A landscape with many valleys, sampled at points; each row gives a point and its height.
A ball rolls from a point to the lowest of its 2 nearest points, and stops where none of them is lower. Distance is the straight distance between rows; heights are no part of it.
<1342>: [ 81  83 112  81 103  94 111  57  74 124  77 117 142 106  87 134  61  82
  98  79 113  80  95 120 115 145 133 119  98 118  40  74  63  83 103 153]  height 177
<933>: [142  57 164  65 108  87  81 151 137  79  90  79 106 114  90  93 144  36
 100  38  88  94 109 120  77  70 140  88 146 102  80 131 128  85  83 109]  height 348
<204>: [ 97 122 101  66  85 139 122 122 115  84 139  53 120  96  73 116 124 155
  84 142  66 136  74  99 115  57  85 103 105  93 113  72 134 110 155 112]  height 414
<850>: [114  48  74 141  56  81 117  63  86 133  78 149 112  92  58 114  33 111
 119  69 109  73 134  52  98 154  76 116  79 116 111  99  49  68  97  69]  height 590
<1628>: [127 105  88  64 121 117  81 113 116  31  44  94 114 104 111  76 128  87
  63  43 124 131 102 116  76 109 137 109 182  98  94 102 101 119 106  97]  height 338
<1389>: [ 86  93  98  81 125 105 128  94  86 138 118 100  97 111 118 117 113  77
 117  81 122 133  85 147  99  90 138 107 116  81  36  90 122  98  91 130]  height 397
<841>: [ 91  52  87 128  76 105 131 107  93 135  81 124  85  96  77 128  43 113
 163  80 101  82 131  69 127 148  79 120  41  97 116 103  69  80 103  93]  height 574
<813>: [144 100 162  97 127 101 103 142 124  92  94  92  71  40  98  73 126  83
 111 142  87 110  90  85 104  75 101  97  82 121 143 105  95 100 122 100]  height 535
<935>: [117  87 123  67 110  81 142 108  83 103  88  88 108  97  38 104 117  46
  86  89 108  94 113 119 111  74 128 105 104 114  95  99  87  88 114 112]  height 306
<191>: [ 38  95  95 138 111  60 100 118  43 114  92 103 146  53 135  79  29  76
 143 118  90  81  83 151 115 128  67  97  71 113 136  97 121  74 127 106]  height 481
<494>: [121  49  76 110  83 162  61 133 137  62  86  85 115  89 144  96  79 146
  72  33  96 104  91  41 105 113  83  98 105  93 119  84 122 112 111  76]  height 553
<1250>: [115 109  81  78  77 137 109 100 119 136 155  55  95  96  70  99 103 187
 102 149  93 122  73  73 108  64  79  96  73  73 111  72 128 115 150  73]  height 432
<1576>: [139  96 137 132 131 107  69  79 122 126 128 117 102  79 113  98  40 125
 142 118 138 114  76  67  90 112  90  84  78 110 134  83 102  96  90  99]  height 316
<461>: [ 88  60 132  78 101 129 112 158 130  58  88  68  74  92 132 106 148  80
 130  95  59  72 100 101 129 107 114 101  61  89  98 125 112  97  98 132]  height 320
<572>: [124  92  78 100  89 113 122  99 137 123  94 109  95 112  61  99 101 117
 109  81 132 103  99  93  91  96  95 112 107  85  66 118  81 107  90  84]  height 337
<898>: [ 50  87  68  89  66 103 115  72  70 110  69  91 140  78 104 131  98 104
  60  92  65  84 110 120 135 170 106 140  63  81  44 121  71 110 105 113]  height 181
<265>: [ 91  94 110 114 110 134  79 145 129  43  81  92 114  58 126  99  72 131
  84 107  65  75 106  45 124 119  62  86  67 122 133 111  81 109 129 134]  height 367
<1470>: [116  78 107  92 110 132  54  93 120  91  97 121  69 109 129 125 123 122
  61 111  63  94 148  61  99 131 128  81 106  53  76 108  89 170  55 122]  height 325
<1653>: [135  77 159  69  91 133  85 134 139  94 110  72  60 116 113 135 167  65
 119  67  63  90  76  94 100  93 120  87  78  89  69 127 106  67  93 109]  height 297
<1569>: [ 56  71  86  98  94 115  97 104  82 105  87  63 159  83  88  86  76  98
  61  96  87  83  78 107 106  85  83 117  99 115  68  99 102  83 128 117]  height 500
<47>: [142 115 131  83 139 118  84  83 110 111 113 103  73  77  59 122 113 121
  74 166 100 106 103  68  95  81 110  83  97 110 147  54 110 144 134  95]  height 304
<1317>: [ 77 119 112 129 111  53  85  54  81 111 123 112  93 113 108  71  85  53
 104 155  94 112  76 123  56  88  82 107 132 112 129  55 131  64  98  60]  height 143
<279>: [ 61 112  33 144  78 100  97 125  74  97 107  91 106 103 132  67  65 110
 110  88 100  93  75  90  86  79  52  91 125 130 148  69 157  47 134  51]  height 209
<1586>: [108  84  92 114  91 107 103  84  90 125  70 103  83  94 111 118  95  92
  76  85  80 132  90  89  83 118 112 124  92 110 110  56 119  63 121  73]  height 466
<1133>: [112  92 149  95  73  61 140  72  98 108 116 119  42  99  56 114 125  99
 158 116  94  70  84  84  79 117  88 132  45 129 134  85  74  48 113  64]  height 294
<1333>: [ 95 160  90  81 103  74 101 112  95  99 134  61 110 124  85  82 161  76
  65 136 100  79 115 151  91  49 120  72 123  95  63 136  98 109  61 121]  height 357
<797>: [ 79 114 123 128 150  70  94 110  75  86  85 112 149  55 120  63  31  62
 142 113 128  91  94 141 108 109  79  75 111 142 149  97 100  76 128 132]  height 497
<1059>: [119  94 124  77  63  56 104  62 103 124 125 111  76 144  41 111 130  62
  87  80 103  47 107 100  42  94  92  98 125 109 101 111  84  48  81  43]  height 241
<550>: [110 134 111 117  71  78 103 109  98  95 115  86  70  52 121  68 140 126
 116 150  61  98  64  74  80 111  66 119  48 120 146 120 108  69 123  54]  height 339
<185>: [136  76  82  98 131 135  91 108 118 113  89 134  78  72 113 109  88 132
 100 102 130 167  97  96  91 128 149  97 117  59  70  64 125 148  96 116]  height 283
<100>: [133 161 107  65 139 124  83 106 118  66 112  77  91  75  84  97 134 130
  65 150 115 120  83  85 100  67 114  95 112 112 117  90  91 129 120 113]  height 324
<1354>: [ 89 126  85 106 126 108  56  79  99  96 110 138  74 124 137 128 100 121
  59 137  78 114 148  77 109 100 117  64 110  68  93  74 114 157  63 138]  height 342
<1263>: [101  93  43 102  84 121 101 123  94 106  83  97 120 109 106  76  82 140
  93  70 134  88 121  96 111 117  92 119 101  53  56 138  83 145  64  97]  height 366
<1355>: [126  69 121 115 123 108  77 138 160  78 104 111  69 144 128  94  97 115
 119  79 111  82 130  74 101  63  82  57 119  89 118 129 111 125  65  87]  height 213
<971>: [ 49  70 112  80 120 104 108  84  64  96  65 110 148 104 154 138  30  81
 103  79 114  88  81 130 167 135 127 106 106 125  55  67  80  71 120 168]  height 227
<78>: [144  92 142  77  90 111  64  73 145  78 106 102 129 127  97 135 111 100
  80  28 110  68 123  72  83 128 122  83 132 115  59 149  43 102  62  91]  height 216
<1087>: [ 46  87  63 144  78  70 121 115  68  90  72 150 110 120 132 107  62  51
 126  48  74  75 152  95 129 138  43 112 111 101 121 103  87  71  92  94]  height 445
<1547>: [132 110  79  72 109 129  89 113 118  67  60  99  99  77 141  89 131 107
  57  55 124 172  72  84  60 134 143 124 157  86  85  84 130 104 115  80]  height 318
<670>: [101 128 122 122 130 109  73  75 131 100 126 117  78 127 139 109  95 105
 137  82 132  97  80  99  99  88  84  70 121 104  94 110 107  93  64 115]  height 220
<680>: [ 87 133 100 132 108  68 102  69  67 107  94 150  89 107 136  75  75  59
 139 101 123 139  84 120  83 112  70 109 138 105 152  71 125  73 108  81]  height 105
<1366>: [ 58 129  84 102 113 100 126  95  84  95  96 136 100 112 141 114  95  89
 137  80 120 104 106 138 129 126  96  94 106  84  82 113  92 130  65 137]  height 327
<1652>: [112 108 140  71 129 118  77  66 143  78  98 107 128 116  96 131  85 103
  88  66 130  61  98  90 116 128 130  84 118 141  59 126  42  94  80 146]  height 247
<307>: [ 73  50  98  67  90 124 114 125  99  84  95  55 139 103  67  96  79  94
  71 104  81  54 104 101 146  74  92  86  85  92  81 121  82 121 124 147]  height 519
<1643>: [110  63  70 134 100  81  93 142  50 133  65 130 111  63  84  54  46  80
  93 128  98 121 164  97 108  91  70 102  94  57 128  89 132 147  97  93]  height 603
<300>: [ 71 143  82 113 117 120  58  91 108  64 126  90  91 127 135 101 108 123
  61 133  78  70 108  88 125  88  97  60 110  91 103 123  98 155  56 136]  height 362
<315>: [ 72 115  81 115  96  84 117 114  93  74  72 100 115 103  83  84  95  79
  78  90  83  72 130 102 119 105  72 103 102 116 105 132  59 116  85 122]  height 322
<243>: [116  87 118 122 121 114  61 111 112  79  77 106 114  67 135  92  64 107
  85  97  72 103  96  80 106 131  83  91  96 126 108 108  89 110  96 111]  height 353
<1246>: [ 88 169  54  88 107  90  97  70  91 102 146  79  84 134  67  91 116 141
  51 171 108  92  97 102  92  69  97  82 105  89  99  95 106 136  93  95]  height 148
<1626>: [102  56  97  55  98 152 124 108  98  80  44 100 121  49  79 133  67 135
  86 102  97 118 121  77 151 142 126 118  55  75  98  91  55 142 123 129]  height 569
<928>: [ 59 141  67 126 138 102  96 118  77  72  69 130  86  98 141 112  66  95
 112 118  97 122 109 124 121  90  89  88 108  94 122  86 115 137  83 142]  height 299
<1521>: [ 87 121 102  85 125 112  95  78 111  75  83  92 122 125  82  95  94 102
  72  79 130 123  72 111 103  93 114  90 148 149  89  83 106  69 121 106]  height 371
<234>: [ 81  87 111 155 119  98  32 104  88  89 116 100 127  89 178  92  69 104
  81 117  76  85 122  92 145  93 100  76 112  73  73 101 127 146  68 140]  height 127
<429>: [ 76 119  52 137  93  87  84  63  64 104  60 138 101  87 123 121  66 117
  75 111  95 139  99  91  89 154  89 127 114 118 111  58 102  88 113  94]  height 448
<1565>: [114 133 122  95  69  55 107  37  79 135 137 133  73 127  71 138 114  49
 100 106  98  79 111 112  48 115 104 119 119  92 110  67  85  70  78  59]  height 212
<348>: [108 120  31 137  87  84  85  38  61 117  94 146 113 116  70 105  12 141
  97 119 138  98 128  71  92 131  91 107  94 106 109  74  63 118  95  93]  height 625
<1207>: [114 137 103 105 103  83 116  80  97 146 153  94  62 104 101  53 131 109
 160 151 132 122  62 136  68  73  87  93  80  80 118 100 137  77  75  69]  height 673
<308>: [138  84 134  65 108  90  95  94  90 118 124  65  96  92  20 124 111  70
  53 123  84  84 122 107  80  71 146  86  81 104  73  83  96  99  94 123]  height 282
<1296>: [100 116 132  79  96  71 144  46  93 123 152 120  47 127  60 143 121  96
 154 128 100  79 100 114  96 104 115 121  62 105  89  95  75  78  90 109]  height 260
<1651>: [107  58 116 118  94  95  96 105  97 133  95  89 127  95  78  84  79  91
  85  95 107 101  86  88  87  93  84 105 109 128 106  87 111  69 134  73]  height 482
<141>: [ 87 125  92  86 116 114 107  99 122  68  87 125  54 142  98 139 135 117
  87 104  88  92 124  85 117  96 104  86  92 109 112 105  82 127  76 109]  height 406
<545>: [103  81  88  66 101 109 101 105  96 109 113  67 113 118  75 105 117  77
  87  95 112  94 118 129 106  82 150 107 116  50  26  99 119 126  88 143]  height 417
<130>: [ 93 137  78 114 124  81 111 106  94  87  99 122  94 113 136  76  94  80
 148  57 157 125  79 135  83  83  86  88 152 119 124  86 150  85 106  87]  height 144
<14>: [146 110 122 102 139 139  88  97 135 129 132  83 104  62  91  86  59 146
 142 126 151 139  49  84  88  92 109  90  84 107 124  66 138  96 128  92]  height 298
<514>: [131  83  87  82 114 158  74 138 136  76  81  89  99  76 135  95 107 139
  79  74 105 166  85  90  82 101 135 103 140  61  70  62 136 141 137  97]  height 300
<321>: [ 86 128  76  99 104 101 112 111 107  73  60 136  36 157 117 127 152  83
  86  85  91 123 119 100  91  97 110 106 131 103 134  71 130  92  79  77]  height 429
<492>: [131 119  86  75  99 121  96  93 133 103 123  81  94 129  69  95 135 127
 107 120 135  83 105 101 101  83 117  80  90  65  61 146  86 139  56 111]  height 309
<231>: [ 69 120  75 110 114  82 115 114  62 104  79 120  94  93  90 105  72 102
 109 134  92 121 119 107 123  93  92 109  79 112 143  62 103 107 123 118]  height 275
<1515>: [ 85  90 155  90 136  97  84  97  90  89  78 107 160  78 150 112  62  72
 102  80 108  92  79 126 149 143 119  98 103 131  94 110  55  92  91 156]  height 269
<172>: [116 128 152  86  97  88  93  88 107  73 108  62 113 112  87 118 141  61
  69  96  80  74  59 122  72  92 126 103 117 135  71 116  73  60  96  96]  height 285
<1115>: [ 99  50  67  63  80 108 100 141  94  85  74  73 119  96  82  85 121  79
  38  94  73  98 134 114  97  80 143 110 126  61  74  89 125 136 116 120]  height 394
<700>: [ 72 136  80 137 108  96  88 101  98  94 116 121  97 147 160  86  98  89
 142  33 139  88  90  84 105  96  64  86 142 117 108 117 123  88  74  90]  height 184
<379>: [128 106 123  96  82  48 162  75  48  94 101 138  91  44  33 101  99 125
 150 133 128  80 107  92  94 105 101 144  53 119 129 108  40  95 138  62]  height 211
<281>: [114 109 110  62  92 147  72 101 124  84 123  74  78 108 125 144 148 145
  81 106  67 117 102  83  96 117 130 102  73  54  49 102 108 140  79 117]  height 301
<1666>: [ 97  58  83 132  65  94  67  95  97 173 143  69 110  82 118  82  97 107
  95 122  64 104 104  93 106  67  86 103  73  51  60 111 136 126  86  95]  height 182
<1560>: [101 127  97  77 114 108  98 105 116  72 100  83 104 157 103  96 129  74
 101  55 138 100  84 124  88  70 126  64 149 106  71 121 103  92  80 112]  height 398
<184>: [123  74  68  45  99 127 124 162  99  63  83  51 110  82  59  70 166 104
  59 110  86 107 118 123  93  72 139 114 110  52  83 121  98 132 120  91]  height 376
<1132>: [112 118 125  88 131 134  49  84 131  96 118  81  93  96 142 117 112 106
  83 107  85 148  83 113  81 119 152  97 104  66  44 102 121 142  75 114]  height 278
<226>: [102  28 107 114  67 119  63 129 124 141 147  37 131 102  97  74 106 118
  90 106  44  73 111  80 133  53  97  89  76  54  51 103 154 111 107 109]  height 207
<26>: [ 93  60 104 157  86 104  44 115  85 130 118  91 108  94 142  88  79 105
  76 124  53 118 110  78 116 107  84  83  84  70  85  80 146 118  84 104]  height 153
<763>: [136 104 101 115 118  72 129 126  70 138 110  94 119  46  59  48  61 116
 128 146 151 122  91 137  89  65  97  90  76  89 141  84 111  93 132  82]  height 261
<653>: [ 60  70 126  66 102 128 116 121 101  69 120  72  87 119 115 140 135  85
 103 111  31  82  94 104 137  88 109  89  72 104  83  85  99  96 148 154]  height 347
<1327>: [ 65  77 121  78 112 108 106 126 106 106 136  76  81 118  87 117 112  91
 134 145  66  82  90 113 145  47  87  82  64 108 122  72 121  95 139 148]  height 372
<155>: [ 60 112  50 128  73  76 141 132  86 101  67 123 109 107 127  75  81  71
 141  52 120  99 124 118 107 103  52 120 102  97 126 135  92  91  96  80]  height 424
<817>: [140  62 140  91  86  82  73 111 149 109 107  88 127 129  92  86 124  61
  82  25 108  80 121  94  61  86 135  89 159 100  59 132 110  73  62  61]  height 364
<1583>: [ 77 112 108 101  67  89  97  87  79  80  99  70 120  87 101 111 142  83
  55 102  48  72  82 103  98 124 100 122  79 119  58 147  66  79 103  97]  height 256
<906>: [116  85 112  95  76  97 124 120 110 101  98  90  58  96  78  97 134 115
 114 121  63  93  85  74 103  94  83 122  59 126 143  90  89  67 136  67]  height 319
<1339>: [ 73  85 104 131  95  66  60  77  72 123 132 100 160 115 107  83  67  66
  64 101 100  78 152 118 103  87 123  97 125  69  35 121  93 145  46 139]  height 199
<219>: [127 104 136 113 150  83 114 134 108  98  91 113 106  62  87  69  60  60
 142 120 145 112 112 131 115  68  90  79 107 128 154 107 100 112  95 119]  height 512
<1276>: [ 95 178  82  55  87  82 103  92 114  67 129  73 139 122 104  85 166  87
  87  75 136  88  75 155  85  69 107  76 155 111  65 155  99  98  62 100]  height 384
<806>: [ 49  94  78  91  88 105 130 108  86  83  95  91  61 145 120 130 135  71
 114 101  44 112  87 117 122  86  87 103  87  96  97  80 130  71 122 117]  height 375
<1043>: [115 142 115  78 101  72 112 101  81  68 100  75 101 105  81  87 163  52
  59 124  91  75  91 120  68  67 112 119 139 131 117  97 106  66 105  82]  height 308
<728>: [ 65  78 101  80  93 102  97  61  57  96  82  87 162 105  97 126  79  76
  54  73  81  66 103 120 129 146 146 103  87  90  13 117  54 110  89 159]  height 128
<484>: [ 94 161  88 107  79 111  77  75 102  86 129  72  86 118 142 115 168 121
  71  95  73  90  48  94  78 108  91 101 102  96  72 127 102  98  72  79]  height 488
<526>: [ 51 154  41 105  67  97 109  43  93  96 105  92 117 135  84 105 113 135
  71  79 119  85  61 103  84 125  88 116 115 132  73 115  84  77 101  76]  height 37
<363>: [129  89 136  80 134 131 114 113 108  72  59 116  97  42 104 131 104 111
 118  84 114 130  92  95 118 145 131 125  67 105  96  89  63 123 120 124]  height 555
<1591>: [ 51  86 129 124 124  69  85  79  79 129 144  92 123 158  93 101  79  64
 106 107  94  68  86 135 118  52 110  72 109 131  67  95  96  77  77 150]  height 262
<1411>: [106  82 136 102 106  92  35  64 120 112 122  91 162  82  94 107  79 105
  61  99  90  85 127  85 100 110 136  85 114  95  32 128  71 127  63 133]  height 231
<437>: [ 75 125 114  65 119  99 156  87  95 113 102 123  86 111 130 126 110  59
 176  52 147 125  86 152 135 111 129 114 102  89  57 102 106  94  91 146]  height 365
<921>: [107 145  61 105  89 119  77  58 117 101 105 108  93 113 138 108 135 145
  80  86 130 115  85  93  81 138  80 110 114  78  67 132 102 131  49  66]  height 508
<474>: [ 77 126 118  76 109 109 112 124 131  74 140  56  85 114  98 110 125 129
  85 174  60  86  71  89 131  43  70  57  73 120 127  86 117 113 138 135]  height 393
<964>: [149 102 115  88 113 145  85 131 138  85  99  71 101  45 103  84 110 146
  99 111 119 150  46  71  84  83 102  91  95 109 132  70 130 101 155  75]  height 279
<604>: [121 107 110  78 130 138  83  69 131  88 115  99 110 127  87 121  92 148
  77  96 106  62 101  78 120 111 107  83  87 100  60 128  56 133  74 130]  height 280
<453>: [139  82 134 132 117 119  64  87 112 117  93 129  88  59 134 129  65 105
 116 132  86 131 103  78 109 142  88 107  67 100 101  90  77 127  72 107]  height 336
<1103>: [ 90  96  91 104  93 121 107 150 113  59  68  99  99  97 131  72 123  94
  98  65 100 130  88 102  98 111  77  97 107 108 127 127 109  94 108  84]  height 281
<1459>: [103  51  96  85  97 106  97 101  79 103  62 101 133  64  61 107  68 109
  69 127  76 106 136  71 125 115 100 113  83  88 116  74  63 118 130 122]  height 582
<1227>: [109 115  91 112  98  81 125  60  86 160 126 128  75 123  96  94  85  90
 161 111 143 118  92 127  75  99  96 104  99  92 103  93 109  96  83  70]  height 658
<757>: [ 51 142  66 136  88  64 102  80  56  91 127 100 108 116 113  44  85  97
 105 141 114 101  70 119  54  86  65  91 123 117 148  78 147  38 126  73]  height 178
<1265>: [101 150  86  73 144 129  95  85 113  77  99  70 111 116  93 108 115 128
  67 114 132 136  63 113  92  49 121  89 146 132 115  49 114 110 137 117]  height 346
<1079>: [103 171  93  84  87  54 124  94  83  83 113  74 112  94  46  71 152  70
  59 144 114  55 105 138  76  63  92 106 135 110 118 146  84  99  89  81]  height 330
<994>: [ 81  97  58 111  64 128  94 135 104 109 117  64 101  81 131  88  98 147
 131  97  93 122  46  86  88  79  63  87  91 119 144  66 152  54 155  55]  height 235
<233>: [109 130  46 132  71 112  89  78 120 106  97 127  80 127 119  99  83 137
 101  51 125  94 101  59  87 123  63  98 116  94  93 119  90 126  56  49]  height 526
<479>: [ 80 147  82 100  70  93 124  71 105  89  92 122  51 139 120 119 147 108
 122  83  95 106  74 106  68 105  87 110 104 114 129  95 116  61  89  49]  height 450
<1658>: [ 47 115  25 115  93  86 139  93  64 110  76 137  81 127 130 119  85 109
  90  77 103 136 108 120  92 128  90 118 134 109  80  45 125  88 120 105]  height 425
<1529>: [116 129 110 117  63  89  99  80  77 129 126  90  84  37 103  86 141 131
 111 158  57 111  70  96  88 134  86 141  32  81 101 120  84  97  97  63]  height 358
<1421>: [ 66  98 109 121 110  58  71  71  58 143 141  85 128 113  89  88  77  65
  67 148  76  89 113 145 101  68 102  82 116  92  61  98 123 115  64 145]  height 232
<889>: [117  14 113  91  58 109 100 139 129 144 130  43 123 109  38  75  90 110
  69 100  54  62 121  63 109  58  88  90  74  79  84 120 108 104 118  93]  height 233
<197>: [ 95  86  50 113  61 100 115  51  62 128  59 146 122  98  80 126  15 145
 105  75 128  95 119  65 102 163 101 129  86 112  83  55  79  84 129  91]  height 607
<1231>: [ 82 119  63 125  58  88 136  87  87 100  89 105  90  88 105 100  95 108
 119  85 113 107 105  94  98 141  57 118  71 102 141 125  75  68 103  56]  height 400
<1279>: [111 118 106  90  84  92 148 126 100  82  77 104  72  80  97  69 130  91
 157  60 126 117  91 109 103  90  95 106 113 108 141 122  93  73 123  69]  height 305
<1644>: [ 67 128 102  99 107 119  93 110 117  69 120 110  61 118 156 123 140 126
  96 123  72  75 102  90 127 120  78  80  72  87  95 147  82 136  56 123]  height 383
<1239>: [ 74 117  58  97  86 115 107  89  83  76  84 104 106  96 104 109  94 131
  76 104  84  87 132  96 127 124  88 110  82  66  68 137  49 168  75 121]  height 349
<1408>: [140  73  80  40 128 130 115 142 114  42  53  70 133  69  74  63 119 115
  52  79 131 113 113 118  95  77 140 104 147  79 104 104  97 135 132 100]  height 359
<1266>: [ 94 119  77  86 105  91  99  70  99 110 131  94  89 133  56 101 112 111
  68 131  97  86  85  93  76  81  95  97 106 110 112  72 116  80 109  76]  height 186
<1390>: [ 80 105 127  99 111  78  96  46  90 137 158 101  85 134  76 121  93  90
 120 140  93  88  80 120  82  78 111  84  81 101  90  82 102  75  92 126]  height 224
<95>: [125  48 121 120 112 102  52 102 147  86 103  95 113 146 117  98 100 114
  94  55 109  43 131  66  99  96 118  73 126  99  71 141  82 106  52 113]  height 187
<1436>: [138 113 168  98 148 107  88 127 143  63  93 107  91  67 110  70 110  75
 118  98 132 122  96 105 107  99 124  66 119 124 142 127  83 119  90 120]  height 524
<618>: [107  65  95 107  84 140  86 146 129  98  86  69  94  67 135  80 109 100
 111  74  86 141  73  71  92  87  85 103  92 111 130  89 135  69 142  65]  height 258
<1431>: [ 91 162  47  81  92 109 118  34  85  84 112  85 104 138  60 109 110 157
  66 116 107  85  75  81  92 101  90 100  88 110  91 113  54 118  93  97]  height 97
<1522>: [143  90 169 101 127 116  94 142  98  68  74 111 103  17 109  97 119 100
 115 119  77 118  95  91 110 126 118 124  61 107 131 121  68 123 115  98]  height 544
<654>: [ 69  36 101 107  69  91 157 143  80 137  78  94  90  57  82 116  76  93
 128  96  68  85 117 104 129 112  84 123  22 104 118 106  80  73 125 100]  height 558
<370>: [ 94 131 104 120  70 107  64  68 124 118 130 109  64 124 140 113 134 107
 101 105  77 117  67  77  59 117  92  97 103  96  94  95 117  71  85  50]  height 470
<759>: [ 63  95  87 146 108  73  58  70  74 126 131 125 110 130 147 104  89  94
 110 102 100  70 128 112 127  83  93  84 105  69  48  99 110 137  33 146]  height 163
<96>: [107  70 121 107  79  80 121 104 116 117  96 125  61 155  66 108 117  63
 106  82  97  67 129  88  88  89  74  91 120 110 132 107  94  63  86  62]  height 268
<1531>: [105 124 116 114 142 118  57  57 112 113 141  99 117 134 147 109  98 118
  86 110 106 106  84  99 103  81 121  67 129  90  61  78 131 126  82 123]  height 250
<371>: [134 117 131 117 103  88 127 111 108 102  86 121 106  66 103  69  71  69
 174  41 144 113  93 108  92 127  69 104 106 125 164 130  92  73 114  76]  height 328
<326>: [139  87  45 122  89 142  80 114 122  92  74 104  86 113 127  82 109 134
 103  41 126 112  94  54  84 105  90 102 119  79  95  92 120 118  78  50]  height 541
<1112>: [ 57  92  78  96  64  48 152 108  55  66  85 127  71 114  36 103  89  94
 105 142 106 100 124  97  93  90  96 133  62 142 183  61  94  57 158  94]  height 215
<354>: [ 42 118  50  94 117  96 128 115  72  73  78 105  76 132 141 102 115  78
 100  81  93 127  86 146 106  87 108 102 124 115  81  68 142  87 120 122]  height 401
<1504>: [ 38  86  85 144  85  58 117 117  55  91  84 128 104  91 131  99  37  55
 117 101  56  72 109 119 100 121  45 109  96 131 151 101 109  50 115 101]  height 464
<1467>: [140  67 169 116  84  85  79 112 149  98  87 118 128 101 129  81 104  44
 119  12 112 107 107  93  85 111  95 105 158 121 104 133 103  58  91  63]  height 370
<36>: [143  93 150  84 126  85  68  78 127 112 107  91 105  87  58 103  82  93
  82 113 112  88 121  94  86  87 133  87 113 107  82 120  85 120  68 111]  height 257
<1062>: [ 58  85  59  97  92  60 154 108  53 106  66 141  77  91  46 129  49 101
 122 135 101 128 158  91 125  97 104 117  76 125 167  38 112 101 151 129]  height 248
<673>: [ 92  97  86  69  43 108 130  83  78 123  87  77 102  66  80 134 140  97
  83  89  61 100 106  92  98 132 123 139  45  87  54 112  70  99 105  88]  height 221
<368>: [132  37 119  76  67 131  90 121 133 117 109  64  87  89  74 102 131 111
  72  89  50  87 112  57  98  95  98 112  65  84  85 124 106 103 111  82]  height 254
<198>: [ 66  65  90  77  78 104 152 126  99 109  89  70 113 115  70 102  96  99
 131  96  84  62  89 103 141  87 104 113  58 110  94 113  86  70 132 114]  height 540
<1634>: [129 129 103 107 119  84 113  92  75 115 110  94  88  75  37  74  86 126
  91 175 126 108  94  98  76  73  95 106  86 107 154  83  95 121 123  72]  height 284
<847>: [130  67 138 114  96  86 124 138 113 125  92 136  98 116 126  79  97  30
 173  16 125 116 110 113  97 107  85 102 128  97 130 132 104  52 106  91]  height 351
<1649>: [ 91 116 121 114  89  43  86  42  64 125  90 146  78 104  84 103 101  46
  47 138  80 100 117 102  54 122  95 115 140 107 136  51 111  74  88  44]  height 180
<752>: [ 83  54  64 127  82 103  98 133  71 128  52 100 128  52  83  79  54  97
  65 103  68 139 128  87 106 102  88 112  91  83 109  78 113 100 134  77]  height 593
<1582>: [ 85  64  99 122 106  99 105 114 110  94  77 135  90 151  98  91  74  80
  96  85  89  40 138  82 119  83  64  72 109 119 122 106  83  93  76 121]  height 295
<1173>: [102 130  52 141  98  70  88  46  64 139 121 141 117 126  99  92  63 112
 110  99 142  93 111  98  83 108  67 104 114  91  95  89  91 111  64  88]  height 641
<865>: [147  83  97  99 137 132  81 147 147 108 105 100  49 126 111  88 105 124
 139  83 140 132 109  87 106  77 114  70 104  58 112 100 137 135  65  87]  height 237
<276>: [ 80 115  67  94  93  37 152  82  44  79  74 147  91  63  53 104  81 128
 131 134 134 105 126 109  79 126 101 151  54 124 162  89  69  77 138  70]  height 179
<803>: [141  80 129  53  98  93 127 158 129  83  89  84  88 115  62  89 159  49
 108  85 109  89 105 137  84  46 139  79 128 108 105 107 113  77 105  86]  height 329
<434>: [157  84 140  78 158 119  73 125 152 106 105 108  79 100 107 105  93 112
 133 104 143 140 103 110  95  80 144  84 131  55  89  77 135 143  80 133]  height 259
<1435>: [ 98 116  97 125  75  91 112  99  82 124  89  97 119  43 112  87  82 125
 124 115 107 108  78 123  97 123  62 127  54  81 103 133  83  84  97  61]  height 379
<274>: [135  47 173 100  92 117  87 114 144 118  94  76  79  78 116 118 147  81
 117  88  37 105  87  75  98 116  99 109  56 102  97 113 100  77 105  71]  height 276
<299>: [149 110 115 102 101  64 143 114  89 121  91 115 105  43  40  63  73 114
 141 115 154  95 105 116  92 102  87 123  69  99 155 123  64  90 117  66]  height 238

Where does a ball stop that starts at each point below?
<921>: <680>
<1560>: <276>
<1408>: <95>
<265>: <680>
<1467>: <680>
<817>: <234>
<1276>: <728>
<1239>: <680>
